Each row is a point on a tangle of strands that fork, close into loops and nearly touch. The rows are in no order.
Points whose rows are less than 72.5 apart are linked; no others are. Some points are linked to none.
<351>: -13, -18, 14, -15, 20, 10, -2, 10, -6, 6, 4, -10, -32, 15, -7, 14, 6, 3, -12, -3, 38, -17, 9, -22, -12, -29, -12, 2, -6, -11
<1012>: 8, -15, 14, -29, 30, -9, -20, -7, -28, 7, -24, -19, -35, 10, -2, -3, 5, 3, -2, -13, 12, -28, 45, 14, -31, -3, 1, 30, -16, 16
<1223>: 5, 17, 25, -7, 0, 13, 6, -1, 17, -7, -20, -22, -1, -16, -10, -18, 11, 10, -31, -3, 30, -10, -2, -27, 5, 6, -11, 6, 8, -48
<179>: 10, -7, 5, 20, 13, 2, -9, -6, -13, 1, 13, 0, 15, -4, 22, 21, 8, -21, -5, -29, 17, -6, -6, 14, 21, 27, -23, 8, -33, 13
<387>: -2, -8, -26, 8, 0, 22, -2, -8, -11, -1, -8, 17, 16, -19, -5, 4, -5, -19, 33, 24, -25, 12, 6, 23, 1, 4, 11, 13, -1, 11
<317>: 4, 41, 8, 4, 4, 9, 3, 14, 7, -8, -2, 23, 0, 16, -7, 11, 6, 29, -1, 21, -21, 1, -24, -20, 3, -19, -15, -18, -13, -14
<1212>: 19, 18, 12, 7, -3, 3, 11, -12, 19, 17, -12, -44, 5, -14, -19, -36, 1, 2, -20, -26, 16, 8, -16, -24, -13, 14, -6, 17, 10, -51
<1258>: -28, -32, 6, -24, 19, -6, -12, -8, -41, -4, -25, -1, -21, 30, 34, -6, -12, -20, -5, -17, -30, -29, 9, 14, -2, 18, 9, -8, 0, 15
<515>: 5, 40, -1, 5, -9, 7, 34, 6, 36, 12, 2, -8, 37, -17, -16, -36, 28, 18, -2, 18, 2, 17, -13, -12, -8, -12, 5, 4, 18, 2
<534>: 0, -28, -2, 24, 5, 12, -7, -16, -23, 4, 22, 23, 17, -4, 19, 14, -4, -24, -4, 2, 11, -7, -18, 1, 7, 14, -25, -14, -30, 16
<329>: -42, 16, -10, 16, -5, 3, -23, 0, -14, -12, 16, 3, 28, 9, -7, -48, 36, -32, 5, 10, -14, 2, -14, 15, 14, -2, -14, -44, 14, 4
<720>: -6, -11, 0, 13, 21, 10, 16, 1, 7, 15, 6, 6, 6, -1, -10, 14, 25, -9, -1, -24, 18, -4, -23, 3, -9, -15, -18, 17, -28, 5
<1240>: 8, 3, 9, -33, 38, -6, 14, 9, 19, -2, -12, -28, -38, -4, -4, 13, 1, 25, 6, -9, 10, 0, 25, -5, -17, -3, 17, 12, 3, -39
<762>: -25, -43, -12, 5, 43, 0, 27, -3, -18, -17, 6, 7, -9, -16, 14, 21, 18, -52, -12, -5, 1, -27, 5, 28, -5, 1, 8, -1, -1, 41
<234>: -4, 28, 6, 2, -21, -8, -14, 10, 3, -18, 6, -9, -12, -2, 0, 3, -18, 6, 2, 29, 0, 21, 13, -14, 28, 18, -2, -30, 7, -36
<1247>: 10, -34, -7, -29, 17, 16, -15, -16, -27, 7, 12, 2, -16, -6, 14, 10, -17, -9, -15, 12, 13, -27, 36, -5, -21, -5, 0, 0, 12, 14
<138>: 0, 33, 17, -1, -16, -1, -7, 19, 16, 10, -12, -9, -9, -3, -30, 2, -10, 34, -6, 16, 5, 17, -9, -15, -9, -17, 1, 18, 1, -14
<285>: -13, -31, 3, 0, 18, -3, 1, -14, -26, -20, 11, 4, -13, 10, 38, 24, 12, -27, -11, -3, 2, -24, 4, 4, 17, 10, -5, -29, -5, 15
<263>: -17, -21, 12, -1, -15, -9, -14, 11, -16, 6, -13, -14, 4, 10, -1, -4, -1, -32, -32, -31, 7, -11, -17, 21, 15, 19, -8, 22, 2, 29
<1161>: -8, -24, -1, -13, 32, -11, 17, -8, -40, 1, 9, 27, -24, 17, 35, 15, -6, 15, 20, 19, -27, -17, -1, -14, -36, -8, 15, -30, -25, 13
<813>: -17, -27, 1, 22, -1, 3, -12, -20, -24, 3, 31, 23, 9, 12, 21, -4, -11, -15, -2, 3, 2, -9, -25, -20, 2, 2, -23, -46, -28, -9
<498>: -4, 8, -1, -4, -30, -21, 4, 8, 18, -6, 5, -15, -27, -3, -25, -20, 2, -12, 1, -5, 39, 17, 9, -8, 16, -6, 18, -4, 17, -22
<1259>: 4, 20, -1, 6, -8, 2, 44, 1, 33, -11, -23, 11, 9, -30, -23, -38, 27, -1, -5, 20, 6, 2, -15, -4, -11, -13, 22, 14, 24, -13
<339>: 4, -14, 2, 10, 12, -17, 42, 8, 26, -12, 0, 4, -1, 13, -15, -23, 36, -44, -23, -55, 9, -10, -28, 1, -12, 29, -15, -7, 10, -12
<290>: 15, 21, 26, 2, 7, 0, -41, 4, -15, 13, -15, -3, 2, 19, 0, 12, -19, 42, 2, -17, -3, 3, -18, -3, -6, 9, -26, 11, -31, 6
<786>: 1, -13, 5, 21, 9, -7, 44, 8, 25, -14, -17, 25, -1, -5, -19, -18, 27, -39, -15, -30, 19, -18, -14, 10, -11, 3, -9, 13, -6, 2
<282>: -7, -9, -10, 22, -44, -13, 3, -2, 9, 1, 7, 24, 20, 0, -12, -40, 30, -17, 6, 3, 23, -6, -22, 10, -6, -12, 2, 0, 14, 47
<749>: 9, 26, -3, 0, 12, 18, -9, -10, -5, -14, -26, -19, 9, -33, -7, -3, -5, -1, 8, 20, -24, 15, 26, 18, 7, 19, 22, 13, 10, -27
<1308>: 26, 38, 15, 17, -21, -2, -30, 4, 9, 15, -23, -12, 18, -9, -15, -3, -36, 51, 6, 5, -24, 22, -5, -13, -15, 12, 0, 17, 8, 6
<854>: 17, -9, 5, 1, 41, -1, 6, -2, -6, -15, 9, -1, -7, -4, 28, 32, 11, -6, 4, -30, 13, -15, 22, 25, 18, 25, -4, 6, -26, -3
<370>: -16, 29, -13, 21, -13, -16, 12, 5, 14, 11, 34, 2, 6, -8, -35, -15, 12, -17, 27, 8, 16, 35, -3, -7, -4, -13, 8, -4, -3, -12
<1163>: -17, -49, -13, -5, -13, 8, -18, -17, -26, 18, 7, -2, 15, 6, 12, -9, -17, -30, -26, -10, -12, -8, -21, 11, 1, -2, -16, 1, 11, 28
<1374>: -11, 28, -14, 18, -10, -19, 16, 19, 19, 4, 44, 10, 7, 4, -14, 20, 11, 5, 19, 22, 16, 26, -8, -10, 5, -10, -12, -16, -15, -3
<1051>: 0, -28, -22, 4, 5, 10, 3, -16, 2, -10, 25, 9, 22, -15, 18, 8, 7, -43, -15, -5, -5, -4, 2, 20, 25, 0, -14, -13, 20, 14
<218>: 21, 14, 17, -20, 24, 4, -38, 3, -2, 6, -39, -5, 1, -3, -13, 9, -17, 56, 2, -8, -13, -9, -1, 4, -26, 6, -20, 20, -17, 4
<1069>: 1, 50, 3, 19, -16, -8, -9, 6, 10, 12, -9, -22, 20, -27, -25, -27, -2, 5, 9, 11, -2, 30, -2, -5, -3, 7, 23, 21, 13, -13
<428>: 13, -18, 1, -28, 0, 27, -5, -5, -4, -1, -22, 0, -6, -14, 0, 8, -17, 8, -4, 14, 3, -25, 23, 2, -7, 5, 4, 14, 15, 1
<199>: 12, 53, 18, 14, 7, 5, 10, 9, 8, -17, -7, 10, 16, -11, -4, -3, 17, 21, -12, 10, -2, 5, -16, -5, 15, -1, -10, -10, -10, -33
<1145>: -17, -21, 22, -7, 9, -8, -29, -1, -34, 6, -15, -14, -24, 21, 15, 2, -2, -18, -24, -19, 15, -20, -5, 9, 8, 16, -14, 15, -13, 22
<238>: -11, -15, -32, 13, -8, -1, 9, -9, -16, -13, 16, 28, 8, -12, 15, 6, 9, -27, 25, 22, -14, 9, -4, 8, 10, 1, 13, -20, -2, 21
<37>: 11, 16, 10, 13, -23, -7, -27, 1, 5, 11, -15, 7, 15, 12, 4, -5, -54, 40, 20, -18, -41, 19, -6, -9, -8, 20, 13, -1, -2, -5
<632>: 20, 30, 10, 0, -16, -27, 14, 17, 15, 2, -13, 10, -35, 2, -30, 3, -23, 21, 3, 17, 27, 17, 3, -13, -8, -11, 12, 23, -6, -17
<1071>: 10, -36, -24, -22, 6, -9, 24, -7, 16, 29, 13, -11, -12, -1, -18, 11, 2, 0, 24, -23, 10, 17, -7, 2, -22, -18, 19, 35, 7, -4
<1369>: 1, 3, 8, 14, -18, -11, 13, 4, 14, 15, 1, -31, 29, 5, -6, -32, 26, -13, -28, -43, 12, 8, 0, 18, 17, 25, -8, 16, 17, 31
<561>: 28, 17, -2, 7, -31, -26, 7, 9, 11, 8, 2, 13, -19, -6, -12, 17, -22, 21, 20, -10, 23, 18, 1, 0, -1, 0, 20, 31, -9, 9
<1098>: 19, 20, 5, -24, 48, -17, -13, 12, -17, -5, -17, 3, -28, 13, -11, 15, 4, 42, 15, 9, -13, -10, 13, 13, -32, -22, -4, 19, -30, 8
<412>: 9, 29, 1, -3, -24, -15, 0, 11, 20, -2, -2, -18, -10, -20, -11, 9, -33, 20, 5, 31, 4, 21, 18, 0, 14, 22, 16, 6, 22, -27
<1307>: 4, 6, 17, -6, -19, -13, -25, 2, -10, 11, -28, 6, 2, 32, 19, -2, -35, 38, 9, -36, -37, -2, -21, 6, 3, 18, 11, 7, -3, 5
<1056>: -15, -6, 10, 6, 5, 9, -9, 2, 3, -23, 20, 0, -5, 3, -10, -1, 23, -29, -27, 5, 39, -15, 4, -14, 20, -14, -24, -39, 5, -16
<810>: 11, 22, 0, 9, 43, 16, 7, -9, 8, -5, -24, -27, 15, -43, -8, -6, 8, 7, 1, 9, -19, 12, 7, 10, -7, 5, 11, 23, -1, -43
<427>: 15, -5, -21, 20, -20, 12, 0, -15, 7, 2, 39, 7, 38, -17, 3, -9, 11, -32, -3, -5, 7, 19, 14, 17, 19, 5, -14, -10, 15, 14
<1191>: 14, 10, 8, 16, 5, 2, 35, 9, 12, -15, -24, 30, 5, -9, -1, 2, 21, -5, -6, -24, -1, -13, -8, 19, 3, 2, 5, 26, -12, 9
<1025>: -38, -30, -2, 18, 25, -11, 9, -4, -16, -21, 10, 4, -9, 4, -10, -12, 38, -60, -20, 2, 24, -11, -11, 12, 0, -25, -7, -22, -4, 16
<988>: -19, -27, 15, -25, 33, -6, -1, -16, -47, 1, -15, 8, -28, 31, 38, 0, 8, -6, 0, 5, -31, -29, 10, -3, -32, -5, 10, -16, -20, 23
<402>: -15, 27, -13, 2, -39, -19, -9, 9, 8, 0, 11, -11, 3, 9, -2, 2, -19, 11, 23, 23, -23, 34, 1, -10, 17, 14, 15, -29, 19, -12
<209>: 9, -4, 1, -36, 7, 21, -4, 14, 22, 6, -1, -4, 5, 0, 7, 26, -18, 45, 5, 25, -16, -15, 3, -22, -15, 6, -12, -8, 10, -13
<1342>: -7, -28, -20, 15, 21, 4, 23, -15, -21, -14, 11, 26, -4, -19, 15, 20, 17, -29, 13, 7, 3, -10, 0, 19, -4, -7, 13, 6, -17, 29
<1304>: -5, 25, 1, 4, 0, -25, 15, 10, 0, -23, -6, 13, -4, 12, 25, 17, 35, -3, 5, -24, -18, -3, -24, 22, 36, -2, 17, -2, -1, 10
<1009>: 9, -12, 12, -31, 3, 9, 3, 11, 2, -7, -12, 3, -38, 2, 2, 15, -6, 20, -4, 9, 27, -26, 27, -20, -11, -11, 3, 10, 1, 2
<1150>: 5, -4, -7, 7, -53, -9, -5, -1, 13, 23, 7, -2, 29, 27, 14, -16, -33, 22, 14, -16, -21, 18, -8, -24, 8, 10, 9, -17, 11, 17
<674>: 23, -20, -11, -17, 28, 5, 28, -6, 24, 5, 21, 7, -15, -26, -23, 16, -30, -11, 24, 25, 29, 3, 40, 0, -12, -1, 13, 12, 0, -21
<167>: 29, 23, 8, 20, -33, -16, -30, 8, 5, 9, -18, 10, 0, -5, -13, 16, -38, 29, 16, 2, 0, 12, -4, -5, -7, 9, 0, 26, -12, 18
<363>: 6, -41, -12, -7, -8, 18, -11, -7, -1, 34, 19, -23, 19, 3, 7, 12, -6, 0, -15, -14, 14, 4, -13, 9, -10, -14, -12, 28, 5, 40
<223>: -1, 4, -14, -1, -22, 0, 9, 11, 22, 1, 24, 7, 11, -10, -5, 19, -9, 2, 14, 35, 10, 12, 3, -12, 5, -3, -4, -7, 2, -7
<1174>: 9, 19, -3, 0, -44, -16, -3, 6, 20, 9, 4, 1, -9, -26, -27, -14, -17, -4, 7, 22, 32, 19, 16, -7, 13, 7, 24, 12, 24, -17
<455>: -13, -51, -14, -5, -9, 18, -14, -29, -8, 14, 33, 12, 26, 9, 25, -20, -26, -21, -30, -4, -12, 8, -19, -7, -4, -23, -20, -23, 15, 6
<109>: -14, -22, 0, -16, -2, 1, -21, -4, -16, 8, -30, -2, 1, 22, 28, -5, -25, 7, 6, -26, -33, -9, 0, 4, 8, 17, 14, -7, -4, -4
<8>: -2, 5, 9, -9, -9, -9, 6, 3, 6, -10, -10, 18, 6, 25, 32, 14, 16, 15, -5, -19, -22, -15, -33, -5, 21, 0, -5, -12, -1, 13
<448>: 15, -9, -20, 18, -15, 14, 17, -13, 20, 24, 45, -2, 46, -1, -8, 0, 9, -4, 8, 8, 23, 22, 1, -4, 7, -12, -12, -4, 2, 31
<1177>: -2, 12, 12, 6, -26, 2, -17, -5, -4, -15, -14, 9, 10, 20, 13, -18, -17, 5, -3, -11, -16, -3, -7, -13, 25, 21, -3, -30, -1, -24
<340>: -31, 26, -16, 16, -6, 4, -3, 6, 0, -9, 22, 7, 16, -6, -19, -25, 35, -27, 17, 18, 10, 17, 2, 5, 13, -12, -1, -24, -2, -8
<24>: 13, 24, 20, -11, 12, 7, 13, 14, 3, -28, -14, 21, -30, 18, -1, 25, -1, 30, -9, 23, -3, -13, 1, -14, 8, -15, -14, -7, -11, -14
<665>: 9, 31, 27, 25, 9, 3, -15, 0, -27, -6, -17, 16, -28, 3, -32, -3, -20, -3, 15, 26, 4, 13, 17, -2, -10, -17, 1, 12, -34, 1
<445>: 10, -33, -14, -23, 21, 11, 18, -9, 15, 28, -17, -24, -14, -2, -25, -6, 1, -4, 4, -33, 0, -1, -5, 9, -29, -1, 4, 34, 15, -22
<687>: 18, 27, 16, -9, -4, 13, 4, 13, 29, -4, 1, -13, 13, -9, 6, 20, -11, 45, -4, 29, -14, 8, -8, -22, -2, 13, -19, -13, 3, -29
<639>: -18, -38, -19, 5, -29, 5, -21, -15, 5, 4, 24, 8, 37, 16, 5, -47, -3, -29, -23, -4, -11, -7, -11, 2, 2, -15, -22, -34, 30, 10
<4>: -9, -24, -27, -5, -21, -11, 1, 2, -13, 13, 24, 9, -9, 0, 11, 27, -19, 10, 16, 27, 2, 6, -18, -18, -10, -8, 11, -13, -11, 26
<1103>: -6, 5, 0, 28, -35, -26, -3, 3, 17, 13, 6, 18, 23, 16, 20, -13, -51, 27, 26, -23, -28, 17, 2, -14, 7, 11, 20, -14, -6, -5
<1249>: -16, -27, -9, -12, -12, 15, 8, 3, 5, -2, -6, 2, 16, 9, 22, 12, 18, 0, -10, -12, -15, -20, -25, 0, 3, -4, 1, -5, 11, 27
<239>: 10, -2, 7, -36, 36, -23, -5, 7, 4, -5, 3, -30, -46, 12, -11, 17, -9, 18, 16, 8, 16, -1, 60, -8, -31, -5, 7, 7, -7, -19
<1083>: 3, 7, 10, -8, -6, -13, 10, 5, -24, -14, -25, 37, -30, 23, 13, 16, 0, 17, -1, 3, -7, -21, -20, 1, 4, -24, 15, 4, -11, 27
<646>: -20, -13, -30, 24, -10, -13, 7, -10, -5, -20, 15, 28, 31, 8, 18, -22, 33, -37, 14, 6, -26, -4, -17, 16, 11, 3, 3, -37, 1, 24
<1309>: -2, -13, -4, -9, -21, -1, 36, 0, 37, -8, -8, -2, 6, -13, -24, -40, 36, -11, -20, -3, 21, -16, -7, 1, -11, -12, 8, 6, 39, -2
<969>: -16, 40, 9, 4, -7, -11, 8, -1, 15, -14, -7, -31, 11, -17, 0, -59, 36, -3, -28, -4, 5, -7, -10, -3, 8, 10, 6, -1, 34, -32
<801>: 3, -15, -13, -3, 3, 10, 21, -1, 23, 1, 10, 6, 2, -22, -16, 6, 0, -8, 8, 14, 21, 4, 14, -2, 1, -13, 8, 10, 6, -12
<589>: -8, -25, -17, 1, -30, 0, 17, 4, 23, -11, -6, 11, 13, -12, -16, -22, 30, -15, -2, 15, 19, -11, -17, -2, -7, -25, 10, -1, 25, 26
<576>: 9, -26, -18, -30, 12, 2, -16, 8, 14, 30, 12, -31, 11, -11, -11, 18, -7, 35, 20, 4, -5, 12, 3, 5, -18, -16, 2, 29, 7, 20
<766>: 6, 11, 8, -8, 42, -1, 22, 8, 23, -4, 8, -20, -14, -3, -1, 23, 14, 24, 2, -20, 8, 5, 8, -15, -3, -2, -4, -7, -11, -57
<493>: 6, -42, -11, -17, 34, 17, -6, -23, -19, 3, 21, 8, -25, -14, 5, 7, -12, -37, -22, -2, 30, -10, 38, 15, -17, -23, -3, 12, 11, 3
<529>: 20, -6, 5, -8, 7, 6, 14, -6, 21, 20, -13, -21, -17, -1, -24, -10, -1, 12, -2, -25, 16, 9, -15, -13, -25, -2, -3, 20, 7, -42
<631>: 8, -21, 8, -25, 30, -8, -1, -6, -11, -6, 4, -18, -43, 2, -6, 5, 0, -10, 14, -1, 14, -12, 58, 11, -19, -8, 22, 21, -1, 1
<858>: -7, -18, 0, -12, 27, 9, 18, 6, 7, 12, -8, 3, -14, 0, -13, 16, 17, 7, 4, 0, 15, -11, -10, -8, -26, -34, 2, 21, -19, 1
<1016>: 2, 35, 8, 28, -13, 16, -26, -8, -12, 11, -16, -4, 34, -7, -10, -12, 1, 1, 10, -10, -27, 20, -10, 10, 0, 17, -6, 11, -6, 5
<1063>: -8, 7, -4, -7, 0, -10, -12, 9, -13, 1, -5, -11, -25, 5, -6, 17, 4, 3, 21, 2, 1, 14, 9, 8, 12, -13, 20, 15, -11, 4
<580>: 1, 1, -8, -15, 3, -26, -3, 16, 2, 2, 13, -21, -12, 10, 16, 40, 15, 27, 16, -23, 0, 15, -2, 6, 19, -4, 16, 11, -7, 3
<1218>: -16, -32, -27, -10, 16, 4, 0, -7, -31, 20, 17, 18, -9, 1, 19, 13, -21, 4, 23, 32, -21, -1, -8, -11, -33, -8, 9, -19, -17, 15
<1245>: -4, 29, 25, 4, 10, 5, 2, 4, -6, -20, -18, 22, -15, 26, 4, -10, -38, 25, 1, 25, -32, 0, 11, -24, 2, -2, -4, -33, -15, -36
<699>: -11, 22, 12, 5, 0, 21, 9, 1, 5, -19, -27, -13, 18, -18, -4, -31, 26, -8, -35, 6, 1, -15, -4, -4, 11, 10, -7, -5, 20, -25
<101>: 0, 33, 10, -4, 17, 12, 16, 15, 26, -14, 10, -18, -1, -12, 1, 20, 16, 22, -12, 18, 5, 5, 0, -22, 13, -5, -13, -16, -2, -44
<1270>: 0, -25, -20, 6, -9, 2, -6, -3, 3, 30, 42, -15, 18, -8, -12, 14, 1, -3, 8, 1, 22, 22, -6, -3, -3, -25, -7, 19, -11, 25
<1209>: 25, 26, 9, 2, 0, -1, 26, 6, -4, -23, -32, 46, -8, 7, 7, 8, 11, 20, -10, -3, -21, -23, -20, 15, 14, -9, 10, 17, -4, 17
<1122>: -2, -48, -24, -7, 25, 15, 12, -17, -19, -20, 24, 15, 5, -20, 30, 23, 0, -44, -27, 0, -13, -22, 12, 30, 2, -4, -2, -14, 20, 28
<408>: -15, 16, -16, 0, -20, -25, -21, 13, 8, 17, -3, -7, -6, 13, -9, 19, -35, 23, 31, 28, -38, 25, -3, 2, -6, 5, 20, 3, 7, 0
<33>: -3, 17, -7, 8, -26, 21, 13, -5, 24, 0, 12, -2, 43, -12, -15, -39, 27, -10, -4, 10, 0, 3, -4, 2, 2, 3, -4, -7, 30, 11
<765>: 10, -13, -14, 2, -44, -13, 10, 4, 10, 12, 13, 21, 7, 14, 16, 8, -19, 22, 16, 7, -6, 7, -19, -20, -3, 1, 7, -8, -2, 33
<478>: -1, -31, -19, 16, -31, -2, -4, -7, 7, 0, 18, 6, 39, 8, -2, -41, 21, -30, -18, 2, 3, -10, -15, 13, 3, -7, -19, -17, 34, 48
<553>: 9, 28, 5, 13, -31, 3, 14, -5, 18, -1, -9, -16, 27, -15, 2, -29, 21, -1, -8, -18, -2, 4, -3, 14, 13, 23, 6, 10, 24, 10
<248>: -7, -12, 2, -11, 27, 1, 4, -4, -17, -24, -7, -9, -12, 3, 28, 24, 13, -32, -6, -16, -11, -17, 25, 26, 22, 21, 4, 0, -1, 8
<1310>: 5, 37, 21, -1, -7, -12, -2, 14, 2, -24, -8, 1, -40, 24, 5, 16, -20, 24, -5, 33, -7, 3, 16, -19, 17, 3, -12, -28, -5, -26
<376>: 15, -3, 19, -8, 2, 20, 1, 3, 24, -8, 5, -18, -1, -14, 2, 13, 1, 11, -34, -17, 28, -17, 12, -16, 21, 14, -16, -3, 16, -31
<1193>: 4, 52, 11, 20, -1, -30, -12, 8, 9, 15, -7, -26, -6, -11, -27, -8, -6, 27, 5, -7, 1, 39, -9, -3, -10, -4, 13, 21, -4, -29
<666>: 0, -8, -7, -18, -7, 7, 13, 10, 1, -1, -10, 15, -7, 0, 4, 16, 10, 19, 2, 11, -5, -13, -17, -5, -7, -22, 3, 12, -2, 20
<392>: -8, -3, 1, 15, -27, -12, -12, -4, -7, 11, 14, -17, 26, 14, 7, -14, 15, -34, -28, -34, 12, 1, -8, 17, 29, 21, -23, -2, 4, 35
<594>: -20, -6, -19, -26, -10, -1, -15, 11, -12, 16, -11, -10, -12, 2, -5, 15, -15, 9, 28, 22, -25, 11, -2, 3, -6, -9, 23, 3, 7, 10
<1283>: -6, 7, 31, 8, 5, 2, -25, -6, -37, -6, -38, -6, -33, 16, -5, -6, -1, -15, -1, -11, 0, -11, 9, 26, 10, 14, -1, 24, -21, 10
<5>: 4, -9, 13, 2, 24, 4, -13, -10, -45, -7, -31, 5, -14, 3, 14, 3, -11, -25, 3, -10, -13, -21, 25, 32, -8, 27, 1, 27, -25, 28
<1302>: -17, -16, 23, 19, 10, 1, -21, -15, -38, -5, -5, 16, -8, 32, 23, -14, -15, -14, -11, -11, 1, -14, -11, -19, 8, 8, -20, -35, -37, -6
<1287>: 18, -32, -13, -12, 37, 18, 1, -14, 8, 9, 39, 5, -14, -24, -8, 22, -20, -15, -6, 14, 40, -7, 39, -7, -16, -20, -8, 9, 0, -17
<1255>: 8, 31, -9, 9, -7, -32, 3, 14, -8, -12, 13, 8, -10, 11, 20, 29, 11, 15, 21, -12, -18, 22, -13, 17, 34, 6, 17, -3, -14, 4
<446>: -10, 50, -3, 32, -16, 5, -35, -1, -15, 2, -17, -7, 28, -20, -14, -27, -4, -7, 18, 12, -33, 37, 5, 11, 1, 18, 22, 6, 17, -13
<869>: -3, 0, 24, 7, 5, 1, -42, -5, -33, 5, -10, 7, -13, 26, 9, 9, -21, 11, 2, -12, 1, -6, -10, -10, 5, 7, -18, -13, -31, 1
<1219>: 5, 27, -6, 17, -22, -3, -9, 6, 4, 13, 14, -12, 33, 11, 0, -3, 9, 10, 17, -3, -14, 31, -8, -1, 11, 6, -2, -6, -4, 11
<583>: -17, 33, 10, 21, 8, -13, 31, 8, 13, -17, -12, -15, 9, -13, -17, -65, 38, -24, -23, -24, 8, -9, -18, 14, -4, 18, -7, -3, 17, -24
<725>: -4, -26, 7, -23, 13, 16, -17, -10, -16, -17, 14, -9, -29, 5, 18, 14, -9, -12, -17, 13, 12, -23, 37, -14, 9, -10, -6, -30, 16, -3
<1343>: 5, -12, 7, -24, 13, 16, -22, -3, 1, -2, 19, -20, -15, -2, 11, 22, -9, -4, -25, -3, 29, -6, 29, -12, 22, 1, -15, -17, 10, -33
<281>: 5, 17, -8, 11, 4, 14, -19, -7, -23, -4, -29, 7, -2, -9, -5, 1, -20, -4, 25, 8, -35, 14, 16, 20, -2, 22, 22, 10, -5, -3
<956>: 7, -13, -3, 8, 8, 31, 10, -1, 9, 10, 16, -2, 37, -10, -3, 17, 17, 0, -1, -4, -1, -7, -9, 5, 0, -3, -19, 10, -10, 7
<1119>: -2, -29, -6, -28, 22, 34, -7, 5, 5, 6, -8, 8, 2, 11, 6, 4, -34, 23, 5, 22, -30, -23, 11, -23, -26, -7, -11, -20, -3, -19

A tip is a point with one link. Name the tips that can be reached along the links from each point below, in the order of the rows.
<1307> => <1219>
<248> => <285>, <218>
<281> => <810>, <363>, <646>
<515> => <1163>, <5>

A piece is all that can be reached along the links. How many separate loops has the piece of each point below (a circle has one, a figure eight two, a Y none), and how many tips (points with one link)?
<8> => loops 0, tips 9
<1161> => loops 1, tips 1
<33> => loops 0, tips 2
<810> => loops 0, tips 3
<179> => loops 0, tips 2

Name the points in between on the shortest way along the links from the first point to the second, in order.
<340> / <969> => <370> <1374> <223> <801> <674> <1287> <493> <1247> <725> <1343> <376> <1223> <699>
<1150> / <1219> => <1103> <37> <1308> <167> <561> <632> <138> <1193> <1069> <446> <1016>
<5> / <1163> => <1283> <1145> <263> <392> <1369> <553> <33> <515> <1259> <1309> <589> <282> <478> <639> <455>
<725> / <786> => <1247> <428> <1009> <351> <858> <666> <1083> <1209> <1191>
